Points on a hilly landscape, in no order, each with its height.
A ball rolls from a point to the lowest of its 2 nearest points, and stops where none of them is lower. Distance is the straight distance between rows; heights are no part of it.
<352>: [151 124 129 168 128 146 109 148 226  78 169  76 202 164  95 120 111 103
  85 150 103  81 153 112 143]  height 468
<45>: [116 139 117 159 121 106 119 134 168  52 198  44 109 136  84  87 127 164
  91 138 139 109 109 204 125]  height 476
<309>: [149 123  82 160 122 121 109 121 156 121 140 108 174 123 129 152  96 113
  97 110 174 112 175 120 106]  height 348
<606>: [139 106 152 102  76 157 137  97 117 161 131 118 125 116 115 114 164 113
 153  76  94 136 106  47  96]  height 301
<1115>: [155 153  65 142 162 114 164 127 162  82 145  76 151 142 136 141 128 171
 119 129 124  91 189 138 139]  height 180
<248>: [145 102  92 179 144 147 110 137 189 100 166  50 153 155 102 102 133 159
  84 138 108  94 155 130 146]  height 393
<83>: [205 102 106 136 107 130 101 134  88 155 147 172 177  89 105 172  60 101
 133  94 160 166 142 129 158]  height 544
<96>: [174 152 156 119 126 127 119 162  96 144  88 117  95 121 125 140 152 105
 108 135 164 162 144 140  93]  height 216
<839>: [122  90 186 106 135  94 104 159 129 164  82  73  80 144 131 126 193 101
 166  89 171 113 100 111 178]  height 519
<411>: [ 94 138 135 130 136 133  99  74 167 116 104 112 138 125 108 132  94 142
  84 127 127 140  87 106 156]  height 300
<475>: [134  87 123 143 148 151 131 112  83 155  96 148 113 113 116 132 132 109
 144 110 130 165 147 115 123]  height 223
<608>: [155 147 100 158 187 102 112 162 158  90 138  80  89 141 128  89  93 145
 104 135 120 114 153 187 138]  height 563
<745>: [115 120  86 136 140 120 151  73 125 165 122 178  99 149 193 148 122 161
 142 163  79 132 134 136 140]  height 214
<532>: [150 140  94 143 120 122 174 118 107 123 128 165 138 122 171 193 181 157
 181 199 112 114 153 182 143]  height 83
<881>: [192 124  90 195 131 112 159 119 108 133 173 150 171 125 186 203 137 191
 158 145 121 107 175 165 169]  height 201
<441>: [169  78 144 111 107 131 142 126 105 168  86 160 108 122 183 174 146 117
 191  93 111  91 134 101 157]  height 268
<37>: [ 60 115 142 102 119 154 149 154  66 118 101 116  66 120 149  97 173 138
 118 144 124 123 106 126 128]  height 264
<1028>: [ 93 132 155  70  92 123 141 127 101 139 121 136 102 123 144  94 134 148
  88  98 113 124  85  60  99]  height 378
<305>: [110 129 147  97 142 118  95 133 181 148 133 120 109 135 125  87  86 116
 106 125 122 159 139 136 118]  height 293
<807>: [ 59 174 152  72 141 122 115 126  97 100 129  94  66 117 135  69 101 144
 103 134 123 110  86 125 134]  height 273
<285>: [ 79 133 176 106 134 134  99 120 160  99 122 119 146 123  67  74  81  88
  78 164 135 146  44 116 122]  height 394
<537>: [148 114 143 124 120 120 128  93 132 177  90 166 150 130 151 150 107 121
 169 114 126 120 134 169 114]  height 138
<808>: [ 69 159 130 151 133 150 127  92 172 101 126 148 163 144  78 110  86 107
 108 216  92 124 134 112 142]  height 282
<434>: [ 99 109  81 172 133 136 121 110 158 114 174 142 179 152 125 111  89 124
  99 134  95 146 163 145 103]  height 249
<396>: [147 117 102 169 130 128 107 116 178 125 162 123 207 143  83 139  77  96
 104 140 144 158 165 128 125]  height 332
<482>: [143 103 157 105 107 141 117 160 104 181  74 128  93 128 138 120 177 102
 144  94 163 133 121 106 103]  height 153
<752>: [169 122  86 152 111 174 177 136  91  98 169 158 166 118 108 142  95 144
 157 111  68 166 164 165 131]  height 447
<820>: [ 92 163 112 131 153  95 135 103 119  79 140  85  85 142 157 131 140 172
 101 160 114  98 113 220 134]  height 466
<200>: [160 106 174 106  79 164 133 151  64 174 132 133 116  88  96 138 166 100
 160  84 116 153 143  66  94]  height 350
<406>: [128 152 143 154 169  83 120 133 121 106  92 141 117 159 180 166 155 148
 139 142 164 108  92 179 134]  height 396
<408>: [ 76 146 132 129 137 121 110 114 166  81 139 145 144 137 119  82  81 134
  76 187 113 109 134 138 123]  height 328
<366>: [113 119 197 114 104 137 158 151 116 148 138 109 121 177 134 127 233 127
 162 102  94  71 110  98 143]  height 178
<163>: [128 156 107 147 137 141 131 161 190  58 179  86 189 175 104  71  99 113
  68 167  94  88 130 107 116]  height 524
<987>: [ 83 117 148  83  87 133 177 122 108 151 111  84 109 148 136 134 171 120
 124  75 107 121 115  80 113]  height 343
<585>: [127 136 122 111 141 109 134 132 133 141 110 154  90 116 127  92 110 161
 133 146 134 118 135 149 118]  height 333
<706>: [172  91 109 140 115 139 116 139  94 148 150 198 149  91 120 134  82 111
 172  81 112 175 118 133 143]  height 513
<1068>: [125 123  86 191 160 135 129  85 149 109 166 127 168 166 160 136 134 147
 118 144 100  99 148 155 150]  height 171
<180>: [149 125 109 157 108 114 146 113  64 134 157 185 127  92 155 203 140 170
 192 154  87 139 123 168 164]  height 132
<671>: [119 157 170 135 161 123  76 148 163 101 133 101 152 120  67  84  73  60
  71 167 125 176 102 136 138]  height 448
<360>: [152 143 115 137 153 127 156 149 167  87 147  43 147 145 128 135 187 175
 116 106 115  61 161 167 127]  height 258
<1024>: [ 85 173 135 119 165 131 117 101 135 111 128  86 105 102  82 102 111 128
 106 130 154 164 102 142 130]  height 356
<595>: [ 69 147 107 121 137 124 142 113  87  97  98 146  94 128 143 114 164 176
 111 159 153 139 101 120 108]  height 303
<628>: [121 155 128 147 156  86 133 108 116 108 117 124 141 149 212 160 124 163
 103 162 114  94 114 193 134]  height 424
<267>: [133 110 135  97 116 127 142 154  80 159 138 178 126 119 130 158 141  86
 209  73 148 182 136 112 135]  height 681
<611>: [ 99 131 135 113 117 141 132  87 171 138 114 170 146 116 116 115  68 104
 138 165  67 123 120  96 127]  height 235
<996>: [150 134 132 102 110 120 107  83 142 153 140 201 136 135 137 115  74 117
 139  96 111 118 136 134 128]  height 186
<227>: [141  95 179 129  94 115 123 148 102 159  81 138 113 157 167 163 212 102
 189 110 112  71 104  92 145]  height 228
<562>: [114 154 128 159 146 106 115 135 115  96 126  60  76 136 102 125 147 157
 116 151 150 141  98 203 145]  height 467
<429>: [111 117  86 156 109 134 150  73  93 122 151 163 133 134 160 169 108 170
 160 146  73 149 128 170 139]  height 175
<686>: [134 110 117 137 113 145 144  84  81 141 136 213 113  86 147 164 135 168
 192 116  83 127  89 107 140]  height 172
<458>: [114  93 157 140 115 139 131 101 108 137 105 187 136 131 173 193 155 144
 195 131 124 116 121 169 128]  height 89
<583>: [190 125  81 166 123 138 120 131  94 138 144 148 169 131 139 191  57 110
 151  96 158 122 177 147 170]  height 577
<832>: [107 138 112 151 142 130 108  61 171 115 129 107 134 158 145 151 102 150
 101 162 121 118 128 151 153]  height 239
<1129>: [119  97 110 167 129 139 127 139 123 141 103 146 119 108 122 147 162 139
 147 150 148 156 164 158 102]  height 275
<586>: [ 85 147 105 107 108 125 142 108  97 138 134 153 121 116 109  95 172 130
 122 121 157 180 118 105 108]  height 345
<66>: [104 110 147  85 143 117 115 133 119 180 131 104 133 117 102  88 167  80
 119  94 152 175  91  81  94]  height 234
<382>: [121 152 168  87 122 140 114 116 112 155 106 115 101 130 145 172 202 101
 162 122 178 105 138  87 157]  height 458
<998>: [139 120 135 105 136 109 123 150 103 154 118 153 143  96 142 146 133  87
 163  80 195 166 174 134 102]  height 660
<84>: [182 157  62 141 124 156 170 122 127 115 166 152 173 119 112 127 130 153
 130 138 109 112 188 155 119]  height 406
<1158>: [129 131 206 118  93 117 132 161  98 151 131  46  75 147 108 112 187 114
  93  64 132 117  89  79 117]  height 189
<704>: [170 121 110 150 150 119 142  89 129 149 116 145 146 113 173 192  63 132
 166 120 147 101 184 116 167]  height 600
<293>: [ 87 146 100 130 131 164 128 124 108 130 143 156 128 140 133 123 129 147
 128 130 160 177 163 147 100]  height 322
<516>: [131 122 108 134  93 136 160 148 109 143 128 180 124 110 145 185 127 130
 197 106 152 191 148 146 133]  height 697
<639>: [ 88 156 150  98 145 122 124 103 134 120  71  89  87 114 135 144 172 123
 146 111 156 146 121 109 128]  height 427
<997>: [130 154 113 143 172 140 110 146 162  96 134 111 172 132  64  54  81  80
  75 182 123 141 143 127 120]  height 500
<1146>: [ 56 122 185 123 119 144  96  81 176 116 121 107 126 144 118  92  99 110
  91 128  94 122  64  99 139]  height 347
<851>: [160 149 106 135 170 109 144 173 150 119 153 109 170 135 134 127 148 101
 127 117 170 153 190 158  94]  height 607
<38>: [ 67 126 197  76  76 127 141 192  85 141 120 112  76 157 153 121 197 135
 126 121 135 119  94 112 127]  height 220
<1023>: [162  90  71 155 126 151 122 136 113 109 170 170 155 101  96 118  59 115
 138 131  86 172 144 135 134]  height 482
<274>: [168 121 118 122 126 106 140 161 112 160  75 181 144 136 166 170 130 112
 178 147 191 117 166 163 180]  height 338
<792>: [125 121  95 113 102 142 148  87  92 138 120 186 114  91 134 128  94 139
 147 123  89 121  92  91  97]  height 206
<470>: [134 134 103 149 159 108 143 190 176 118 175  66 161 137 109  82 125 131
 110 120 141 127 176 154 102]  height 569
<464>: [ 98 125 169 120 159 108  93 206 115 136 123  96  46 118 113  98 145 122
 116 110 157 156  76 122 135]  height 111
<450>: [115 131 185 130 100 123 146 182 105 162 151  93 129 168  99  97 234 131
 121  71 137  96 101  85 121]  height 110
<197>: [158 147 151 139 147 110 140 179 134 113  66 121 124 128 165 181 148 139
 165 150 167  97 141 182 164]  height 369
<666>: [152 110  74 158 127 135 142 104 182  99 169 119 181 138 140 158 115 182
 129 136  86  71 162 124 136]  height 94
<1010>: [ 96 108 178 124 114 143 133 118 120 137  88 162 105 112 167 146 184 156
 175 174 118 102 107 164 106]  height 46
<465>: [150 157 117 130 154 122 104 114 116 111 105 101 121 131 129 160 120 105
 112 119 168 129 147 134 108]  height 277
<580>: [103 132 141  77 154  91 105 142 116 138 125  96  72 125 103  79 162 122
  93 107 150 151  72  93 110]  height 169
<347>: [129 113 161  97  94 148 162 139 107 150  94 169  98 117 154 143 172 136
 151 133 129 137 124 114 106]  height 96
<950>: [152 122 183 106 107 139 103 113 114 153  95  99 122 132 121 127 114  94
  92  81 135 133  96  74 126]  height 455
<576>: [158 132 104 143 131  90 141 197 132 141 115 124 132 126 146 160 131 117
 156 109 193 143 202 155 122]  height 636
<236>: [165 112 117 141 146 176 135 136 192 115 165  24 162 151 144 133 182 160
 108 114 113  61 147 121 152]  height 323
<79>: [172 109  90 155 115 126 190 146 136 120 150 137 166 155 165 182 192 176
 160 163 126  94 178 168 175]  height 144
<315>: [ 35 146 135  90 120 113 115  99 144  87 151 103  95 111 149  92  65 154
 108 177 114 105 105 125 125]  height 310
<1025>: [130 121 166  98  99 152 107 126 147 136 115 163 143 110  76  62  91  91
 113 128 108 151  99  72 103]  height 420
<365>: [138 107 168 121 151 136  62 124 129 165  87  72  83 149 120 118 138  92
 128  89 141 132 102 101 146]  height 491
<722>: [175 152 119 147 132 128 149 108 172 105 124 152 154 131 130 144  53 122
  89 146  93  94 149 108 145]  height 642
<220>: [148 121 113 176 148 130 150 103 138 121 116 149 156 102 152 155  62 122
 146 121  94 133 142 108 130]  height 619
<673>: [181  78 104 153  91 174 152 134 148 111 200 124 210 154  98 123 118 136
 108 104  62 112 151 112 121]  height 397
<835>: [185 139  91 132 137 123 159 133 125 148 125 180 137 104 126 116 112 136
 142 122 137 148 174 141 128]  height 368
<88>: [ 70 143 112  71  95 139 104  66 128 137 121 154 141 130 116  83 110 108
 117 135  87  98 102 101 124]  height 274
<49>: [137 111 119 122 109 174 136  90 114 149 106 142 101  84  95 127 115 109
 140 115 107 151 120  71 105]  height 251
<696>: [ 97 153  94 162 148 128 107 118 132  93 155  86 116 115  85  93 119 170
  70 154 157 145 112 184 107]  height 414
<849>: [147 114 130 120 100 113 155 186  87 159  95 199 109 131 169 182 175 116
 193 126 151 124 133 114 173]  height 305
<962>: [144 129  99 116 152  99 100 140 136 164 153 186 144 112 103  93  90  87
  86 124 153 193 123  79 105]  height 346
<705>: [155  89  65 159  88 127 153 138 152 103 192 121 190 151 105 120 107 138
  89 138 106 124 152 144  88]  height 327
<299>: [159 124 132  88 130 117  79 112 149 160 108 155 133 129  98 114  65  86
 118 115 146 122 132 113 134]  height 237
<670>: [121 117 112 122 182 121 102 160 131 164 137 127 111  88 110  76 122  87
 120 137 154 180 100  74  85]  height 291
<612>: [101 164 196  93 112 138 101 179  90 134 104 115  60 141 114 143 195 134
 127 141 173 140  83 154 130]  height 173
<876>: [127 128 120 143 161  92  89 161 175  91 178  49 110 127  87  93  96 127
 112 119 145 135 152 187 117]  height 528
<57>: [115 142 152 117 143 109 154 151 126 122  52 113  96 138 135 183 161 110
 158 136 171 153 115 134 147]  height 400
<519>: [135 160 153 118 142 115 128  94 105 118  96 162 123 108 198 168 111 168
 121 139 116 107 113 128 113]  height 456
<526>: [112 147 114 121 122 138 115 118 157 131 142 179 151 129  87  63 100 127
  88 169 136 128  97  97 115]  height 375
<802>: [ 91 130 160  75 137 129 127 141  71  98 142  93  76 110  93  48 143 126
 108 120 128 112  56  90 138]  height 229
<930>: [122 128 175  86  98 121 110  98 145 130  99 134  94 109 129 112 103 134
  90 124 110  96  90  92  99]  height 411

For each start below, name the point where the ball stops.
<163> | <666>
<583> | <1010>
<585> | <1010>
<671> | <666>

Call two points neighbours if one is among the 2 nearest of the other. Go from one point of each pair to the other, from neighbour to neighbour, staying as low as possible. Name the highest point that can't be avoided.
<611> / <475> | <586>
<464> / <611> | <408>
<1010> / <434> | <309>
<666> / <1010> | <673>
<532> / <475> | <49>
